The views of a scene show one set of named points, each view turned or mirrored, and shifted as a whole, with a little noise and some points left out.
In the rows, 100 means zero.

Scene 1
View 1
(197): [122 121  95 123  93 113  91 109  97  90 130 115  95  88 119 104 109 105
 111  81 101 108 102 101  95 120 103 110 104 102 108  99]
(162): [117  80 124 105  99  98 106 130 114 120  78 122  68  84 113  97  70  62
  89  96 108  85 102  98  86 100 155  92  98 139 119 116]
(59): [118 121  95 136 107 113 109 110  90 102 107 113  89  87  91 110 107 114
 114  59 117  86 106  97 101 107  78  89  93 110 117 109]
(58): [109 119 108 137 110 124 112 112  96 106 105 103  92  97  83 116  98 117
 109  65 113  83  95  92 105 100  69  85  90 105 117 118]
(188): [135 109  96 131 111  97  95 115 101  99 105 124  87  70 103  96 107  81
 115  86 105  85 114  91  94 118 113 103  96 126 124 115]
(72): [114 108 108 128 107 116 111 126 110 116 106 132  85  96  90 113  81 100
 125  95  96  95  77  82  90  90  98 106  99  97 117 114]
(41): [117 108 108 121 102 112 107 119 106 108 107 122  85  92 104 108  89  95
 111  86 103  97  90  93  91 101 109 101 100 107 114 111]
(150): [113 121 104 120  92 120  92 107  97  93 130 106  97  98 119 107 104 106
 103  82 100 108  99 103  97 120 101 105 105 101 106  99]
(35): [112 103 110 105  87 110  99 117 101 100 108 112  81  92 130 100  87  88
  91  81 109 104 107 110  91 114 134  98 104 120 106  97]
(135): [105  94 123 105  92 110 110 119 101 113  87 105  73  95 116 103  78  86
  81  75 118  90 105 108  94 103 131  81  96 130 110 109]
(137): [ 91 103 146 109  94 144  94 121 126 114 123 100  98 129 109 121  64  94
  97 126  69 108  52  85  91  92 106 109 110  82 102 126]
(70): [119 108 112 129 108 114 100 118 110 107 110 119  90  93  95 108  89  92
 115  98  94  91  87  85  93 102 100 104 100 106 117 120]
(44): [120 106  93 121  98 102 113 122  96 106 101 133  75  79 108 101  91  99
 112  67 118  96 108 102  91 103 116  96  97 116 114  97]
(106): [139 109  74 125  98  89 102 126 104 102 119 160  77  67 116  96 100  88
 136  91 102 110 107  92  79 109 131 127 108 108 118  88]
View 2
(150): [ 94 103 104 109  94  95 107 114 131 101 120  87 108 101 107  77 109 105
 106  97  98 100  95 107 122  91  87  86 108 110 100 117]
(162): [ 99 117  91  74  55 110 104 110  98 130  74  82 105  96  87 127 140 148
 119  76 105  82 103  76 130 126 115  81 116 113 115 127]
(197): [ 92 107 103 115  98 103 107 118 135 102 119  84 112  93 103  76 116 107
 105  99  94  95  95 110 118  88  84  87 107 106 101 127]
(41): [ 92 117 106 101  76 106  90 120 117 117 115  96 112  97 106 101 120 116
 121  97 104  90  98  94 120  97 101  84 103 105 103 128]
(135): [109 120 102  78  73  96 108 104 100 115  93  85 105 110 100 119 130 135
 117  83 106  92  87  91 128 118 103  88 120 111 115 100]
(35): [102 109  94  91  85  95 114 107 120 110  95  79  98  99  95 103 128 127
 104  80 102  99  89  95 130 102  91  86 118 111 109 116]
(70): [ 86 110 112 103  62 109  83 123 111 122 118 100 119 101 114  96 108 113
 130 103 102  82 114  88 120 105 112  82  96 108  98 126]
(58): [102 127 128 104  81 106  82 113 105 109 140 107 132 113 122  92 110 107
 137 115 100  84  90 111 108 101  99  97 101 101 105  99]
(106): [ 82 123  86 108  92 127  94 132 142 118 106  84 113  66  85  95 150 124
 106  92 100  88  93 102 111  79  90  79 103  98 113 171]
(188): [ 93 118 109 105  82 126 103 114 119 114 102  81 131  87  91  88 134 130
 119 101  89  72 103 110 108 115  99  91 105 106 111 139]
(44): [103 132 101  95  86 113  95 116 118 113 112  91 114  91  96 109 143 127
 117  93 103  91  82 105 113  94  93  90 114  98 117 127]
(59): [104 129 122 106  93 112  91 113 113 107 135  99 132 103 112  88 122 113
 129 113  96  83  84 122 103  98  91  99 105  98 109 110]
(137): [ 79  87 103 100  52  78  85 125 113 119 116 103  89 118 129  99  82  97
 119  90 113 107 122  63 145  94 119  70  96 119  84 113]
(72): [ 85 123 106  97  63 109  69 131 112 125 126 110 114  98 117 113 120 111
 131 101 115  92 101  84 119  87 110  80  95 100 103 134]
View 3
(72): [101  92 121 130 109 122  95 120  87  85 111 105  72 132 125 119  85 108
  99  77  94 101 114  88  84 106 111  81  98  93 107  98]
(188): [ 84  71  97 123 105 127 100  87 115 100  93 102  90 123  94  90 113 128
 104  72  94  84 124  92  98 112  91  88  77  77  94 100]
(137): [ 91 105 152 138 110  97 128 112  90  82 110 121  87 140 122 108  68  72
 107  98  98 112 100  84  81 138 112 115 124 106 114 115]
(41): [ 90  86 116 120 110 118  98 102  99  92 103 105  85 126 108 102 100 111
 100  83  94  98 110  89  92 115 104  90  93  95 104 100]
(162): [ 84  66 113 123 106  99 103  97 104  85 101  98  93 122 102 105  92 155
 101 117 112 117 124  58  68 105  83 111  74  89  98 127]
(70): [ 90  88 120 134 105 121 108 105 102  92 103 111  82 134 111 102  94 104
 103  75  95  94 115  91  93 119 104  90  98  85 105 104]
(150): [ 78  89 122 105 116 112 109  79 101 100  94 106 103 125  98  84 111  80
 107  87  81  90  97 103  98 133 111 100 104 112 100  92]
(35): [ 78  75 115  99 117 104 100  83  98  93  94  96 104 118  96  91 107 117
 101 110  91 103 106  80  81 119 101 106  86 110  95 106]
(197): [ 80  84 113 104 115 123 104  82 102  99  94 100 100 122  98  89 113  90
 104  79  77  81 106 107  98 124 114  89  95 102  93  88]
(44): [ 88  75 102 103 114 120  80  95  94  96 100  93  89 117 103 102 113 128
  96  88  89  95 111  86  88 103 103  83  79 101  96  93]
(135): [ 83  78 113 107 116  94  87  94 101  95 100 102  94 122 100  93 106 136
  97 111 111 120 102  67  82 119  90 105  83 111 114 113]
(59): [ 90  89  99 113 110 124  73  99 104 108  98 108  82 129 105  85 124 109
  98  57  96  92  98 101 111 120 105  74  90 101 118  80]
View 4
(135): [ 97 102  89 130 102  94  90  80 102  91 110  96  80 105 120  90 117 110
  93  96 116 124 112  86 106 101 101  87 111  86  68  99]
(188): [ 99 128 127 103  93  97  66  72 118 120  97  98  87  92 108 110 109  75
  60  94 126 110  96  95  95  93 105  80 114  78  80 113]
(72): [117 123 105 119 103  81 100  67 126  95 116  82  75 108  95 141 123  94
  59  85 112  97  96 109  91 113 109 111 111  64  86  80]
(162): [116 124  91 125 105  92  80  83  90 105 108  98  62 118 121  78 120 108
  80  64 127 130  98  89 107 112 114  81 108  86  53  97]
(58): [ 76  94 121 119  98 101 101  60 136  93 115  78  92  91 103 140 123  79
  77 115 107  96  97  93  96  91  88 100 111  68  99  91]
(35): [103 110  90 121  99  91  86  90 103  99 101 107  89  92 119  92 106 110
  87 106 118 121 119  95  99  96 108  92 109  91  72 117]
(150): [103 115 104 109  96  91  96  87 127 101  99 105 100  77 103 123 104  94
  76 128 109  98 117 110  83  89 107 110 103  82  91 120]
(106): [135 143 121  97  89  70  54  84 117 116  92 106  94  93  97 128  96  94
  39  84 131 107 121 109  89 114 120  94 132  73  83 111]
(59): [ 79  99 128 114  92  99  84  62 134  98 109  84  98  87 104 136 113  79
  70 115 112  99 109  90  97  92  90  93 123  71 100 101]
(44): [109 114 111 113  93  82  74  79 117  99 104  96  92  95 104 124 107 101
  65  98 122 111 123  96  98 106 103  94 129  76  87 103]
(137): [119 124  72 124 114  88 144  86 126  94 118  94  66 101  98 122 129 105
  88 107  97  92  86 131  80 100 119 135  71  77  74  92]
(70): [106 126 108 111 102  92  98  72 126 107 109  90  77  98 100 125 121  84
  66  94 113  99  88 109  89 101 109 105  99  72  83  96]
View 5
(162): [119  80 115  52  96  88  73  81 110 119  82 126  69 110  76  97 127  66
 119 136 110 105  97 106 134 100 114 129 127 119 103 123]
(188): [106  96  98  59 119  90  94 120  79 102  98 113  72  73  77 111 110  98
 110 122  82 124  85  86 105 109 121 120 122 103 101 113]
(106): [ 96  89  94  78 114 107  99 125  73  98  98 116  73  44  83  86  97  92
 118 124  98 122 104 104 128  97 150 118 113  94  98 125]
(72): [118  81 117  91  85 113 107  86  71 105  88 119  91  99 108 104  80  77
 116 116  92 109 113 121 118 118 136 119 115  97 109  97]
(137): [129  76 110  75  66 117 109  50 102 134  70 113 122 110 133  87  85  79
 107 110  97  84 115 106 105 120 121 110  82  98 101  93]
(41): [116  89 112  78  97 107  99  91  85 108  94 115  85  90 102 101  91  89
 106 118  89 108 103 104 106 108 124 116 113 105 105 105]
(58): [126  99 125  95 104 110 105  89  75  93 105 110  86 111 108 126  74  99
  91 109  63 109 101 108  79 118 107 113 125 106 113  84]
(197): [111 100  99  78 114 114 103 100  90 107 103 108  89  61 106  94  87 110
  92 111  78 108 102  88  90  97 121 106 101 101  96 109]
(44): [115  97 116  85 115 108  89 101  87  97 106 118  68  81  86 103  93  91
 102 124  89 113 105 111 111  92 122 116 129 112 106 114]
(59): [118 103 120  92 115 109  98 101  79  91 111 112  75  93  98 118  81 101
  92 114  69 113 100 105  87 104 112 111 128 109 109  97]
View 6
(72): [ 80  91  98  95 110 128 102 101  89 102  95  75 103 109  29  84 135 105
  72 103  99 135  95 110 107  84  92 107 100 105 102 119]
(41): [ 87  99  94 102 102 112 107 102  95 102  94  83 100  99  51  92 126 101
  83 113  84 131  97 101 101  89  99 102  99 107 106 117]
(106): [ 64 120  89  99  85  98 106  95 110 100 122 107 100  92  42  91 115 110
  68 143  80 124  91  94 132  60  88 105  84  91 133 104]
(59): [ 93  89 114 111  91  92 104 109 103 108  90  55  96  88  61  96 131 102
  64 121  93 116  79 111  76 103 106  97  96  95 115 104]
(70): [ 86 105  95 105 102 116 103  97  97  98  86  84 105 113  44  93 133  92
  81 105  88 131  87  96  95  87 101 107  99 106 102 113]
(35): [ 94 106  82 108 100 100 118 106  93 104 105  96  95  80  79  98 109 102
 102 122  66 128 115  96 107  94 102  96 102 115 114 127]
(150): [ 80 100  84 109  95  99 102 105 103  92  98  88 100  84  75 109 111 100
  93 100  90 111  92  95  84 103 107 100  87 110 122 110]
(162): [108 118  90 106 106 112 130 102  87 115  96  96  96 107  59  80 128  91
  96 138  45 157 125  94 127  76  95  97 121 117  88 139]
(197): [ 79 106  85 109  91  95 100 103 107  94 101  92 100  86  70 108 111 102
  87 112  89 110  88  93  89  96 105 101  84 104 128 104]
(58): [ 99  83 115 111 100 106 101 111  95 106  79  48  98  98  55  95 137  97
  66 107 100 119  81 116  68 110 107  98 101 100 104 109]
(137): [ 83  96  71  97 127 145  96 100  82  84  78  96 110 115  46 100 123  91
 114  57  97 136 105  92  90 101 104 113 102 131  91 132]
(135): [111  97  94 110 108 105 123 112  83 115  94  78  92  85  77  88 121 100
  98 125  58 141 122 103 105  98 103  93 118 118  96 137]

In a view up to two points have been moved. Name them for each view, in the order of its rows, or write -.
view 1: (72), (137)
view 2: (70)
view 3: (150)
view 4: (35), (44)
view 5: (188), (59)
view 6: -
